Each scene shows the same named points in several views. A view is turned or mirrored, and shifted as a whole, has a little noise and may leave points out.
(in the rows, 128 means zero)

Scene 1
View 1
Lide: [112 136 140 174 146 111 115 116 138 171 129 123 112 115 100  66 101 145
 131 139  99 100 117  73 118 137 105 148 166 100  94 132 114 155 120 134
 135 133 168 156 105 135 149 105 152 129 117  97  95  74 154 156 115 102
  65 180 112 135 131 142 150 152 152 154 124]
Vom: [113 120 157 130 174  95 119 116 155 128 115 136 124 110 139  74 140 109
 129 151 154  57 166  52 143 134 140 131  96 109 149 116 109 102 118 192
 147 106 200 143 127 104 131 123 141 199 162 140 123  92 123  84 110  71
 104 151 106 105 122 155  61 149 110 150  67]
Toma: [ 91 113 154 131 123 111 132  74 129 115 123 178 122 167 126 104 122 115
 114 123 176  98 114 136 148 159  96 157 131  85 148 155 112 122 124 147
 152 165 169 101 152 165 133 121 153 143 150 119 148 124  95 105 107 106
 130 110  97 166 126 132 135 126 120  87 111]
fem: [ 93 121 140 135 127 100 147 105 105 149 131 152  93 159 100  94 117 140
  99 142 138 107 101 116 147 172 131 121 131  94 126 119 118 130 114 134
 118 182 166 115 139 135 158  94 130 138 144 130 117 103 113 144 130 112
 119 138  99 133 133 141 146 162 142 127 121]
rifo: [ 76  83 136  89 117 122 109  64 114 129 135 144 141 127 120 106 122 115
 121  82 151 150 106 150 145 153 116 178 138  50 142 152  73 108 146 125
 113 148 119 120 153 166 154 153 182 121 123  80 153  86  45 152 136 127
 124  64  91 128 134 116 145 102  97 113 169]
Vuno: [105 132 149 142 157 103 127 102 123 147 121 135 105 118 113  77 130 122
 124 152 128  91 128  60 135 142 131 126 142 106 133 106 108 126 133 172
 136 139 193 138 126 111 145  94 157 166 150 126 111  80 136 111 129 103
  95 155 110 134 130 158 103 160 128 137  74]
bado: [106 129 123 145 140 103 133 121 130 168 126 133 101 134  95  78 105 149
 111 131 115 100 117  98 132 149 128 135 139 104 104 121 120 136 105 121
 117 152 155 148 122 127 155 118 131 140 123 116 108  89 114 166 121 100
  93 160  97 109 140 144 145 166 145 160 142]
musu: [ 91  99 147 114 143 102 120  99 139 130 128 152 128 136 126  89 122 118
 112 123 151  95 129 115 145 155 136 148 109  82 146 145 101 105 117 148
 124 135 160 132 138 137 148 144 144 159 147 121 136 101  83 125 114  89
 120 110  93 109 121 123 114 131 116 134 137]
tig: [105 131 150 124 170 105 100  82 119 148 117 117 115  88 109  61 143 106
 123 149 114 104 116  39 125 135 155 138 161 103 153 107  86 103 159 204
 130 118 200 156 115  96 156 100 184 178 153 116 105  63 134 101 138 120
  87 138 108 129 119 162  89 155 112 139  63]
figus: [ 96  97 146  94 129 109 104 123 155 110 115  94 148 130 129  84 121 141
 109  98 187 102 147 144 149 150  97 172  83  65 141 170  88  83 100 132
 125 133 127 112 142 176 161 177 127 142 132  95 148 110  55 149 101 120
 117  92  91 103 140 131 122 116 102 133 176]
mup: [ 89 109 160 128 133 116 113  78 106 136 133 125 123 122 110  87 129 123
 118 129 132 133  95 104 136 161 117 154 155  69 141 136  83 123 146 158
 126 151 162 120 133 153 163 105 170 128 141  93 120  80 119 129 136 135
  98 111 109 150 122 132 142 126 121 112 120]
Ziz: [ 88 114 135 120 130 115 105  61 112 150 125 140 124 125  98  81 121 120
 117 113 123 140  86 110 126 150 129 167 177  79 141 144  85 118 156 153
 120 150 152 140 132 144 162 123 188 132 131  91 126  80  96 145 132 139
  99 103  96 148 126 133 154 131 120 113 133]
lat: [102 114 149  90 133 120  99 115 163  97 101  71 156 110 146  89 137 133
 132  93 214 102 176 114 152 125  60 184  92  74 143 150  83  83 109 151
 151 127 134 101 150 179 140 167 150 149 132  83 160 103  60 119 106 138
 109 100 101 128 158 165  93 114  84 120 127]
Povos: [108 123 135 138 137 107 132  92 152 131 114 171 120 149 130  94 116 120
 129 119 163  79 142 109 140 134  96 155 125 106 130 141 123 129 112 144
 154 143 169 130 144 143 117 133 153 159 135 121 140 114  96 110 100  81
 114 142  96 142 136 145 113 141 123 123 105]
kuf: [100 114 142 132 125 119 111 103 142 132 120 121 132 132 120  89 112 137
 124 105 156 113 126 125 139 143  82 171 134  78 121 155  98 125 115 128
 137 145 141 120 136 172 148 140 150 124 124  87 136  97  93 147 109 118
  98 124 100 139 139 134 146 124 122 124 151]
saz: [113 137 136 142 130 101 124 104 161 130 102 145 122 160 118  81 112 132
 111 122 178  73 136 124 134 141  90 161 129 112 135 161 126 112 103 145
 155 152 167 121 138 161 134 146 135 158 140 124 138 132  95 121  85 105
 111 143  89 152 139 151 131 149 126 110 119]
Nav: [ 85  98 174 160 134 111 137  90 100 146 154 170 101 146 112  93 114 125
 111 159 105 115  82 103 142 180 137 126 141  67 129 130 107 155 132 143
 123 160 182 118 124 142 160  74 141 124 152 115 103  83 157 130 134  97
 103 133 117 145 106 103 155 131 147 121 120]
zile: [ 99 108 146 120 120 107 116 116 153 121 116 115 137 152 118  82 111 146
 104 108 178  97 130 151 142 157  92 167 102  75 132 177 103 102  95 125
 132 148 136 111 137 180 157 160 121 133 136 100 141 121  79 152  95 118
 113 112  89 126 136 125 147 124 123 120 172]
tomor: [ 85  99 146 104 119 119 106  84 118 132 128 114 134 122 111  88 122 132
 115 100 146 142 103 134 140 154 106 172 143  58 136 153  79 112 135 130
 119 151 131 118 140 168 166 140 166 117 126  79 136  86  77 157 132 142
 105  89  96 136 135 127 153 114 113 117 163]
nakol: [ 81  95 146 108 121 106 121  45 117 123 129 197 127 161 120 106 124 101
 106 109 159 119  92 149 142 163 134 164 141  75 168 164  98 107 146 152
 133 159 160 116 157 155 143 139 175 149 153 116 153 117  68 115 117 107
 139  77  85 154 116 113 138 115 110  88 132]
tes: [114 138 130 156 130 103 121 109 159 149 110 142 118 155 102  71  99 146
 110 122 146  82 121 124 125 143  96 160 142 112 115 164 126 126 100 127
 142 151 156 138 126 161 143 144 131 140 128 112 123 118 107 152  88 105
  94 156  90 143 136 140 155 152 146 129 146]
View 2
mup: [ 90 153  89 106 141 104 133 128 115 141 148 131 102  97  95 134 114 142
 144 140 135 107 127 153 155 114 146 101  75 109 163 112 129 139 160 147
 123 149 121 137 173 137 123 112 149 121 117 151 143 122 138 114 113 115
 151 111  77 133 109 139 109 110 135 118 121]
tes: [151 152 103 125 138 148 167 125 109 149 132  96  56 121 103 156 154 142
 122 108 147  99 121 137 148 114 117 136 103 124 169 150 135 107 166 210
 111 103 112 129 124 112 123  90 127 108 161 162 125 135 138 114 113  95
 170 168  90 141 118 129 119  97 157 134 134]
bado: [138 150 125 110 146 131 129 122 125 130 130 115  65 128 126 176 130 135
 117 116 150 125 131 148 130  91 152 139 119 143 143 150 128 139 162 195
 106 116 103 139 110  95 121 109 152 126 138 161 134 129 139 105 111  86
 147 150 102 144 135 147 127  96 139 139 125]
musu: [127 153 130 100 130 120 132 133  87 143 139  98  92 124 106 131 155 135
 117 125 169  99  99 156 167 113 147 134 107 138 156 129 122 135 177 152
 142 121 112 131 165 134  81 104 128  86 129 165 142 126 133 120 130 118
 164 140  94 147 115 105 132 144 117 138 129]
Lide: [136 135 111 105 157 131 132 129 135 104 135 116  61 107 113 175 130 134
 122 117 129 125 153 153 134  96 142 111  88 123 158 147 134 143 163 196
  94 120 119 124  99 103 166  92 172 134 157 139 123 147 138 111  91  86
 128 138 106 140 152 143 115  73 131 110 119]
rifo: [ 64 167  86 106 109 106 146 106  93 203 134  99  91 157  79 109 135 167
 126 127 153 118 111 123 170 124 151 122  91 103 177 116 106 142 142 117
 155 123 140  97 211 140  56 134 134 113  88 159 147 123 163  90 133 130
 178 121  93 113  91 133 100 137 135 131 144]
lat: [161 129 116 110 136 133 165 138  47 195 138  76  74  93  46  69 155 183
 116 118 162  62  96 162 190 137 174  57  86 135 181  94 121 122 140 131
 154  82 122 160 179 133  94 116 103 120 113 167 107 157 192 106 142 137
 174 139 120 138 102 126  83 144 138 122 118]
Nav: [106 158 125 106 148 113 115 141 147 118 147 134 106 110 122 173 106 101
 135 132 124 123 133 164 145  88  99 130  78  97 138 135 148 145 187 167
 101 173 117 138 152 122 116 105 171 118 138 142 150 111 105 118 111 110
 149  99  46 135 121 119 127 120 127 130 129]
figus: [148 143 138 134 122 131 159 120  83 211 132  71  92 124  59 106 162 184
 102 121 159  84  86 133 181 129 162 111 106 123 163 122 109 120 156 142
 155  85 121 143 162 134  56 126 118 106 123 183 145 129 163  97 145 115
 191 160 113 141  94 109  95 136 128 139 133]
saz: [163 152 100 115 138 149 171 141  78 147 140  94  58 103  98 127 160 135
 128 111 160  76 105 157 162 124 115 123 103 134 172 132 143 100 170 199
 125 106 104 148 152 122 116  85 103  93 154 165 114 136 141 128 126 115
 179 160  79 147 107 120 129 128 160 142 128]
fem: [126 163 116 115 143 124 125 137 121 139 140 127  85 119 133 166 111 112
 134 124 149 114 117 162 134  92 130 141 113 134 135 132 145 130 169 191
 108 145  92 162 147  97 101 114 140 119 123 167 137 109 126 112 126 105
 166 129  62 144 113 144 135 126 152 155 128]
kuf: [129 148 106 118 135 135 161 125 101 180 136  92  68 121  75 128 144 156
 118 112 139 100 121 138 161 118 132 106  88 108 172 131 127 123 149 164
 127 109 126 124 155 120 104 110 136 124 133 155 129 138 160 101 122 114
 172 142  95 129 110 129  96 114 145 127 134]
tig: [106 136  95  70 160  86 104 144  85  61 149 152 101  66 126 134 131 129
 156 153 169 100 127 190 149 114 203  95  90 164 157  97 124 158 177 150
 127 139 102 153 149 144 165  82 141  87 127 150 130 143 132 142 102 105
 110 113 112 164 144 134 149 100 110 102  93]
Toma: [127 165  92 106 132 134 159 146  82 158 146 104  79 113 100 121 137 114
 138 121 149  82 106 163 168 118  90 121  88 113 169 118 151 109 173 170
 129 142 110 139 198 131  95  94 112  95 131 154 123 122 132 128 134 138
 184 120  46 134  91 114 127 154 156 142 136]
tomor: [ 83 160  93 123 124 111 146 110 111 192 139 108  93 130  76 122 126 168
 130 129 139 111 119 129 161 122 152 109  85 101 170 118 114 133 143 139
 140 120 132 120 177 134  85 127 142 126 107 163 148 121 156  92 123 113
 172 128  93 123  97 140  94 112 142 127 137]
zile: [148 151 126 142 127 138 169 121  99 203 133  80  85 121  69 127 155 167
 109 118 147  86  97 132 169 123 129 122 101 110 162 135 121 108 163 169
 137  98 118 142 154 127  72 117 122 107 141 176 146 123 150 101 134 110
 193 163  92 136  91 113  99 127 144 143 140]
nakol: [ 76 179  75  96 114 110 151 130  81 163 146 112  98 136 106 116 141 124
 145 131 162  97  98 143 171 126 111 146  92 111 173 116 129 123 171 146
 148 147 121 111 220 153  69  99 111  77 116 158 142 111 129 124 132 134
 186 120  55 129  85 112 136 152 147 142 142]
Vuno: [140 139 114  79 157 116 114 152  93  82 144 135  80  82 129 146 126 114
 139 134 162 100 125 190 146 100 161 104  98 158 148 115 142 147 178 174
 113 138  96 163 138 118 153  88 139 104 135 150 120 140 132 135 110 110
 127 118  90 157 142 135 145 117 126 123 104]
Vom: [177 124 152  66 157 123 111 167  60  70 145 107  82  75 122 126 165 114
 118 127 188  79 100 207 172 107 174 103 106 180 149 113 132 147 197 159
 134 119  93 171 138 136 132  76 123  69 146 156 116 153 133 149 124 118
 126 130 112 172 149  98 160 144  95 120  95]
Povos: [155 150 106  88 139 145 153 150  68 129 139  92  53 117 111 127 157 116
 121 106 167  88 112 172 166 112 116 120 102 144 170 127 142 124 171 182
 124 118 109 134 162 117 115  86 114  91 144 148 102 145 142 132 127 125
 160 137  83 144 124 117 137 143 140 136 126]
Ziz: [ 64 162  63 104 129 101 140 113 110 144 142 133  89 120 106 137 123 150
 150 137 143 117 128 136 146 121 155 121  85 112 176 117 121 138 149 149
 129 138 126 109 177 139 119 107 143 111 115 153 143 124 142 109 104 106
 153 123  86 130 107 150 117  97 144 117 129]
View 3
kuf: [140 133 112 117 130 119 140 129 110 132 138 133 129 121 134 129 131 116
 122 140 109 121 130 113 106 127 132 100 128 145 122 143 138 144 148 124
 131 105 137 140 126 146 147 126 140  89 130 120 174 113 147 128 112 159
  97 126 104 126 123 147 136 128 108 160  92]
Nav: [162  98 156 133 130  97 156 120 105 101 196 112 158 125 117 109 125  96
 122 113 127 134  60 136 147  92 142 100 189 174 147 114 142 175 133 115
 142 123 187 179 117 142 137 119 148 101 151 142 119 154 138 149 145 149
 106 160 110 114 120 154 139 197 119 169 101]
rifo: [133 103 117 109 177 114 152 107  78 139 160 140 156 132 154 129 147 106
 137 149 110 130 148 123 102 161 152  90  72 142 126 195 125 178 150 113
  91 116 149 127  87 135 135 145 164  77 134  92 165  97 150 132 119 153
  74 164 107 138  97 166 174 135  92 179  74]
tes: [145 150 124 134  86 132 141 145 122 109 129  99 101 131 145 116 110 110
 102 136 119 122 103  96 123 110 124 102 163 143 110 121 151 122 146 122
 157 106 127 138 131 150 155 109 149  85 147 115 166 110 143 142 113 154
 110 120 125 136 159 145 126 147 124 160  98]
Vom: [146 166 146 132 135 134 143 131 113  51 162 168 132 121  77 127 119 170
  57 111 173 127  98 142 156 113 110  78 197 126 137 109 152 115 185 110
 160 146 111 155 158 123 158 170 159 135  96  99  68 179 155 159  77 137
 152  84 130 151 147 167 167 138 110 189 129]
Povos: [133 157 131 125 118 125 142 128  98  82 141 143 120 119 115 152 120 118
  88 137 123 131 116 118 158 124 112  77 171 147 127 132 168 118 157 121
 155 120 120 142 151 128 149 135 157 100 140  99 144 137 156 150  93 167
 100 128 117 158 146 149 154 142 115 175 102]
Toma: [116 138 150 134 130 108 144  95  79  82 149 144 153 137 121 159 123  92
  74 156 105 134 129 107 153 124 136  93 147 156 133 144 153 148 151 126
 137 106 148 166 123 136 147 120 174  94 148 110 153 132 151 134 114 173
  64 150  98 164 120 136 162 149 137 182  95]
Lide: [184 134 116 124 111 129 139 169 130 127 167 105 110 119 127 104 114 131
 148  93 137 123  65 133 105  98 114  99 197 153 133  95 151 126 141 111
 151 131 141 142 143 143 138 123 113  98 145 139 142 131 132 143 125 143
 151 127 139 105 162 156 100 171 103 145 108]
bado: [150 122 120 134 105 154 155 156 145 118 150 105 115 125 147 107 127 119
 125 109 145 127  64 125 130 102 115  79 164 138 120 116 136 136 152 111
 140 123 140 151 126 149 146 115 131  71 149 118 135 130 146 166 127 131
 133 122 138 106 158 158 131 160 101 171  99]
nakol: [129 122 157 129 151 104 149  90  58  85 169 129 160 147 137 138 124  94
  88 158 115 139 135 109 142 145 152  99 122 155 131 174 148 166 151 115
 118 119 154 144  90 128 136 137 194  97 149  84 140 114 147 134 114 162
  62 172 115 176 114 157 181 167 125 186  85]
tomor: [139 110 116 118 158 121 145 118  97 143 157 134 150 133 146 119 138 112
 132 139 116 126 131 118  85 142 148 111  96 140 128 163 121 171 149 116
 100 111 148 141  95 146 135 129 146  80 131 116 161 104 141 120 127 148
  93 144 112 127 105 151 148 134 106 167  85]
fem: [129 113 144 146 118 144 158 124 127  96 163 120 146 142 138 131 135  96
  98 118 139 131  64 123 151  99 122  86 164 143 136 119 135 154 154 119
 127 116 155 182 116 146 141  99 147  66 161 125 129 143 146 158 140 141
 102 138 130 124 142 143 148 170 126 184  98]
mup: [156 118 137 129 162 113 139 119  91 119 187 138 164 142 116 128 133 119
 125 118 128 128 104 136  99 125 142 114 145 151 148 132 131 164 151 114
 107 124 156 158 108 137 127 133 142  99 136 126 129 130 135 114 131 147
 107 149 123 132 119 149 136 162 117 162 102]
tig: [175 148 145 137 173 137 134 139  92  78 209 152 156 150  87 126 120 170
 103  82 177 132  80 157 104 123 116 108 187 130 157 103 142 130 178  98
 116 164 120 155 125 118 122 159 139 128 120 108  60 158 133 124 106 125
 159 128 164 152 149 165 139 172 115 173 128]
lat: [108 159 101 111 158 133 131 114 103 118 113 192 141 124 102 156 145 149
  83 153 113 115 181 119  93 153 126  99  92 116 124 154 125 133 183 130
 117 102 101 138 139 144 156 153 141 104  87 103 162 128 162 111  85 164
 101  86  91 145 105 138 157  68 108 175 103]
musu: [131 133 141 127 133 124 157 115 102  87 149 137 138 128 128 114 128 126
  80 144 142 128 119 116 146 131 137  82 134 137 120 156 136 151 166 112
 137 122 139 142 115 135 154 149 175 102 120  89 120 134 154 160 101 143
 104 121 116 147 123 169 178 139 106 191  98]
zile: [118 134 120 124 107 123 149 118 120 123 109 125 125 128 145 109 128 107
  84 162 108 116 139  90 114 126 146 105 104 136 109 152 123 155 155 129
 137  88 141 146 109 159 165 120 159  85 117 112 173 108 152 138 112 152
  90 102  95 129 119 146 154 112 119 173  90]
Vuno: [157 145 142 140 140 141 141 136 112  78 184 147 143 135  96 139 124 142
  98  97 160 131  73 149 134 104 109  88 197 140 148  98 149 126 167 110
 137 144 128 167 146 126 136 139 134 108 136 121  91 162 143 142 112 140
 139 125 145 138 153 153 137 167 118 174 119]
Ziz: [162 118 129 127 161 121 141 127  84 125 188 119 150 150 140 125 126 116
 139 118 132 131 106 129  89 138 140 113 131 143 138 146 136 159 145 107
 100 132 146 138  94 132 120 130 150  91 151 108 137 107 130 115 127 145
 104 167 144 144 130 157 138 171 113 162  94]
figus: [111 133 109 117 131 130 151 115 123 126 107 146 132 124 140 106 141 127
  83 162 119 116 159  98 104 140 147  98  81 123 107 169 113 158 167 125
 125  93 128 137 107 155 168 142 160  90  97  99 161 113 159 138 102 141
  97  89  91 127 106 157 170  89 102 182  90]
View 4
Ziz: [135 127 156 117 151 137  92 125 107 155 121 128 107 140 167 169 176 131
 135 120 110 107  87 140  56 151 148 134 104 115 110 141 129  74 104 146
 125 125  91 157  91 125 134 105 119 100 159 152 109 180 170  69 146 100
 115 117 143 151 118 151 115 135 193 141 130]
figus: [102 110 148 113 117 155 112 133 107 172 102 155 157 141 107 148 160 157
 126 102 117 122 107 103 102 162 126 125  86 110 130 151 160  87  94 123
 160 164 127 141  94 168  99 137  87  60 133 180 134 106 135  63 120 101
 144 148 176 128 141  89 124  43 204 113 176]
Toma: [120 129 170 108 116 171  88 126 144 174 101 144 123 151 140 163 182 131
 177 123 129 134  91 124 103 129 153 125  92 121 111 161 170  93  50 128
 123 136  70 131  85 124 108 121 115 117 109 136 147 152 147  90 116 104
 156 121 144 103 142 155 131 119 196  87 131]
Nav: [130 144 191 131 131 165  80  81 110 154 125 127 140  89 178 163 169 100
 163 121 143 127  92 141  65 126 172 124 100 107 126 129 134 132 109 120
 129 108  59 136  83  86  98 104 148 127 162 121 112 170 166  87  90 103
 130 153 129 118 111 162 141 162 172 121 114]
Vuno: [124 152 134 123 123 156 129  96 114 168 120 139 134 137 155 152 172 109
 169 124 128 132 122 172  97 156 131 127 109 140 144 127 129 149  92 162
 138 120  56 152 115 139 163  93 141 122 193 128 107 169 165  84 100 137
 135 151 114  94  79 149 131 163 155  76 130]
mup: [127 135 162 126 140 144  90 119 117 158 119 130 118 107 166 156 172 135
 145 120 118 126  91 139  57 157 156 134 107 119 128 149 130  96  94 141
 146 122  95 151  75 135 131 109 122 106 153 148 113 172 163  75 123  98
 125 133 143 139 112 153 125 148 184 124 129]
Vom: [ 82 141 128 125  98 189 156  96 115 200 108 149 166 147 113 155 169 119
 194 119 123 141 147 173 134 174 115 105 103 159 163 125 146 169  67 171
 147 135  67 144 129 155 169 117 145  96 207 133 112 145 171  86 106 139
 139 171 124  69  72 145 121 138 164  55 155]
Povos: [121 132 145 111 112 166 128 111 134 173 110 156 140 176 127 160 178 122
 172 108 130 122 103 144 130 126 127 121  93 131 131 151 166 119  71 152
 111 146  63 130 120 131 129 104 116 113 146 145 147 142 148  96 106 128
 156 140 130  98 112 146 120 111 195  85 139]
kuf: [133 126 150 121 129 134 112 122 119 152 112 155 134 143 136 148 169 138
 128  98 128 114  87 122  88 134 139 132  96 116 128 158 149  88 101 136
 133 146 103 140  95 141 110 102 100  96 136 174 143 136 140  85 101 106
 147 141 148 140 120 123 116  96 201 126 144]
musu: [100 121 163 110 117 176 109 110 111 179 111 138 154 144 127 168 170 127
 160 117 120 124 114 133 110 151 135 115  90 116 131 131 155 118  89 139
 130 143  81 140 109 128 115 131 119  82 167 137 117 140 160  72 131 112
 130 145 154 107 125 129 126  92 192 105 156]
tomor: [126 118 162 114 142 136  86 134 114 149 117 134 121 122 155 156 173 150
 116 105 112 115  84 118  62 156 151 135  95 103 118 151 139  73 108 133
 143 141 116 149  75 142 112 118  98  81 139 166 124 155 148  64 137  92
 125 126 165 159 137 123 120  93 202 144 145]
lat: [100 116 121 114 111 141 131 154 141 173  94 164 135 149 107 128 173 182
 134  89 107 142 108 125 119 182 122 129  92 142 149 174 159  94  58 157
 173 168 135 140  82 208 144 122  80  73 128 188 156 116 125  72 118 112
 154 143 167 127 120 106 113  68 204  88 171]
saz: [133 135 133 115 115 158 123 121 118 173 104 168 138 186 117 157 168 116
 164 124 138 114 101 129 111 125 125 120  96 128 115 156 168  91  67 128
 127 148  68 142 119 143 117 106 111 116 119 161 136 128 144  95  94 124
 169 133 132  91 119 125 127 100 180  77 146]
tig: [108 147 123 128 133 159 132 109 100 182 120 128 125 132 155 161 170 120
 175 131 108 128 127 183  77 187 128 118 115 157 144 119 113 134  87 178
 149 116  77 168 111 153 195 102 151 105 216 132  84 191 190  72 135 128
 109 144 120 106  61 165 115 183 155  89 138]
fem: [142 145 159 108 129 157  83  94 110 151 124 129 133 132 172 161 165 103
 149 124 139 128 102 139  88 139 144 134  99  98 113 126 138 128 109 120
 132 126  47 140 103 112 106 104 120 128 156 118 108 152 148  77  97 130
 140 133 130 102 135 121 157 117 155  87 125]
Lide: [158 150 133 138 140 122 138  77  87 136 133 159 143 140 158 145 161  94
 133  98 146 100  94 156  71 116 135 133 112 122 138 131 120 123 144 149
 122 125  70 148 127 113 133  66 131 123 187 165 116 158 161 101  70 128
 141 165 107 132  63 140 114 152 168 133 125]
View 5
nakol: [ 93 159  96 167 143 120 108  84  72 132 112  94 140 134 108 144 123 139
 127 188  90  97 125 120  59  77 130  79 115 153 166 139  20 107 130 107
 106  93 123  87 129 188  67 180  87 121 126 166 143  68 119 132 149 128
  87 130 153  99 107 133 130 106  82 141 165]
mup: [ 94 141 119 156 153 113  87  93  98 140  96 101 157 161 112 107 116 134
 140 167 117 113  93 155 113 110 107  92 115 143 130 124  75 118 137 120
 119 123 110 110 132 148 115 165 137 115  96 166 115  88 114 115 141 119
 110 127 152 131 102 153 141 139  92 114 155]
saz: [ 79 144 117 128 146 137 107 127  93 119  94 106 132 133 147 111 141 140
 125 170 123  98 159 146  64  47 115 114 146 148 104 135  74 139 114 141
 118 100 145 149 155 166  97 166  94 143  99 129 140  94 102 138 134 167
  80 148 129 121 101 124 143 104 145 158 137]
Toma: [ 75 141 112 150 137 122 110 102  80 125  94  87 125 132 128 129 128 143
 126 182 112  95 136 145  67  59 116  77 134 144 143 119  50 127 134 120
 109  97 120 118 148 171  84 173  81 125 105 157 133  78 108 118 135 148
  93 146 140  94 105 119 137 100 109 147 160]
musu: [109 161  84 131 169 121 106 106 105 141 101 113 149 134 131 125 149 128
 124 161 121  91 143 118 104  82 114 121 118 158 135 134  71 129 109  92
 121 116 144 122 140 165  83 172 108 127 109 141 147  97 128 139 119 123
  82 137 140 122 111 138 117 123 114 143 152]
fem: [127 123  90 146 149 131  86 131  93 157  91  85 136 141 119 110 142  96
 118 161 124  89 131 164 126  82  94 101 110 126 154 128  93 143 114 117
 122 113 133 143 141 135 111 172 103 123 110 147  94  91 121  99 135 148
 105 129 136  96 123 118 154 129 132 133 134]
Povos: [ 78 146 111 122 146 138 108 122 109 120  96 114 118 120 147 127 144 146
 126 158 119  97 148 130  89  55 114 105 123 141 116 130  89 135 130 117
 130 102 132 136 166 172  87 172 100 137  91 145 147 100 125 131 113 166
  84 157 118 113 111 126 140 103 127 155 135]
tes: [107 144 102 127 149 137  86 152  93 133 113 115 136 145 138 105 151 129
 122 156 125  90 137 158  70  60 125 121 137 137  99 157  95 138 103 157
 113  99 139 158 156 161 118 182 119 154 114 129 120  98  99 139 143 172
  87 141 124 119 105 150 149 126 147 132 127]
rifo: [129 169  90 152 178 136 116  84  85 142  89 125 163 150 106 128 119 111
 119 160  84  90  99 132  62  98 147  71 121 177 143 135  40  97 139 130
 108  98 120  76 110 187  91 180 119 115 123 152 142  80 108 143 119 108
 123 129 167 126 112 196  90 148  64 145 190]
kuf: [104 151 106 130 164 128 103 121  98 133  92 122 149 153 134 105 135 131
 127 156 120  91 113 155  69  75 132  92 146 162 102 135  83 124 126 147
 107 107 120 128 142 163 114 177 125 136 104 136 129  93  95 136 124 139
 113 145 142 125 101 178 111 138 111 134 166]
tomor: [124 154 101 151 174 130 103  97  87 145  89 117 166 165 112 108 121 116
 126 163 103  95  97 155  73  98 133  85 133 169 127 135  60 109 129 141
 106 111 121 100 116 163 111 174 130 118 114 146 126  84  98 136 135 115
 118 127 165 135 104 189 108 153  86 129 176]
figus: [119 172  85 119 197 126 129 107  96 138  78 127 169 154 140 102 143 119
 118 161 126  80 151 131  56  67 135 115 169 198 103 129  57 126 100 127
 100 117 151 125 116 169  92 169 100 130 117 108 158  92  89 162 110 109
  98 142 162 138  99 178  71 138 117 161 190]
zile: [117 156  86 129 175 123 112 122  84 141  92 115 158 153 137 102 146 120
 118 166 125  77 142 150  49  57 134 109 169 177 109 138  63 129  97 139
  92 108 144 140 129 162 100 179  99 140 124 115 136  86  84 146 132 130
  97 140 156 117 100 168  95 133 127 145 177]
Vuno: [ 78 130 126 128 147 126  84 109 130 134  94  96 137 137 134 110 138 144
 143 156 137 117 131 140 158 100  81 130  93 121 121 119 116 142 129  97
 153 133 132 140 164 135 109 156 134 119  67 162 126 111 139 110 120 146
  84 137 118 140 112 111 169 122 133 131 112]
Nav: [102 129  91 157 132  87  62 116  97 164 121  89 133 153 114 119 143 130
 134 173 137  88  88 156 135 104  96  97 108 119 160 135  97 135 123  90
 110 124 103 137 158 136 113 188 121 127 112 175  87  87 126  85 146 132
 104 129 133  84 114 124 155 127 103  85 141]
Ziz: [109 150 118 162 154 136  86  97  93 139 110 108 160 158 102 116 115 124
 136 162  93 116  94 148  96 113 123  96  97 140 132 146  65 107 137 140
 125 108 116  99 125 166 116 169 145 116 109 168 118  91 115 130 149 133
 106 121 151 143 105 166 149 147  90 119 141]
Vom: [ 59 154 117 103 163 116 107  94 148 121  93 110 138 123 155 119 155 167
 142 159 154 113 168  99 159  84  75 162 104 141 109 114 112 146 113  57
 158 142 154 146 172 144  77 151 121 125  60 145 168 120 150 132  99 132
  54 151 116 147 106  91 143 102 144 153 117]
lat: [ 75 163 127 107 192 135 148  86 114 107  46 126 160 149 155  94 122 147
 133 161 128 100 152 135  61  61 126 100 177 200  74  97  67 127 130 132
 123 123 141 116 129 165  93 149 109 120  74 116 176  98  90 159  88 119
 105 156 157 162  88 171  72 130 112 185 192]
bado: [140 137  90 125 163 143  78 151 113 156 106 116 144 146 130 101 156  99
 117 139 127  91 124 158 127  92 107 127 104 127 120 151 121 143 106 132
 130 114 142 155 151 144 125 180 136 141 107 138 105 112 121 121 127 154
 101 133 127 123 122 153 150 147 141 125 118]

In a view up to two points have been moved. Name them for each view, in the order of its rows, or write -.
view 1: -
view 2: lat
view 3: Toma, musu
view 4: -
view 5: nakol
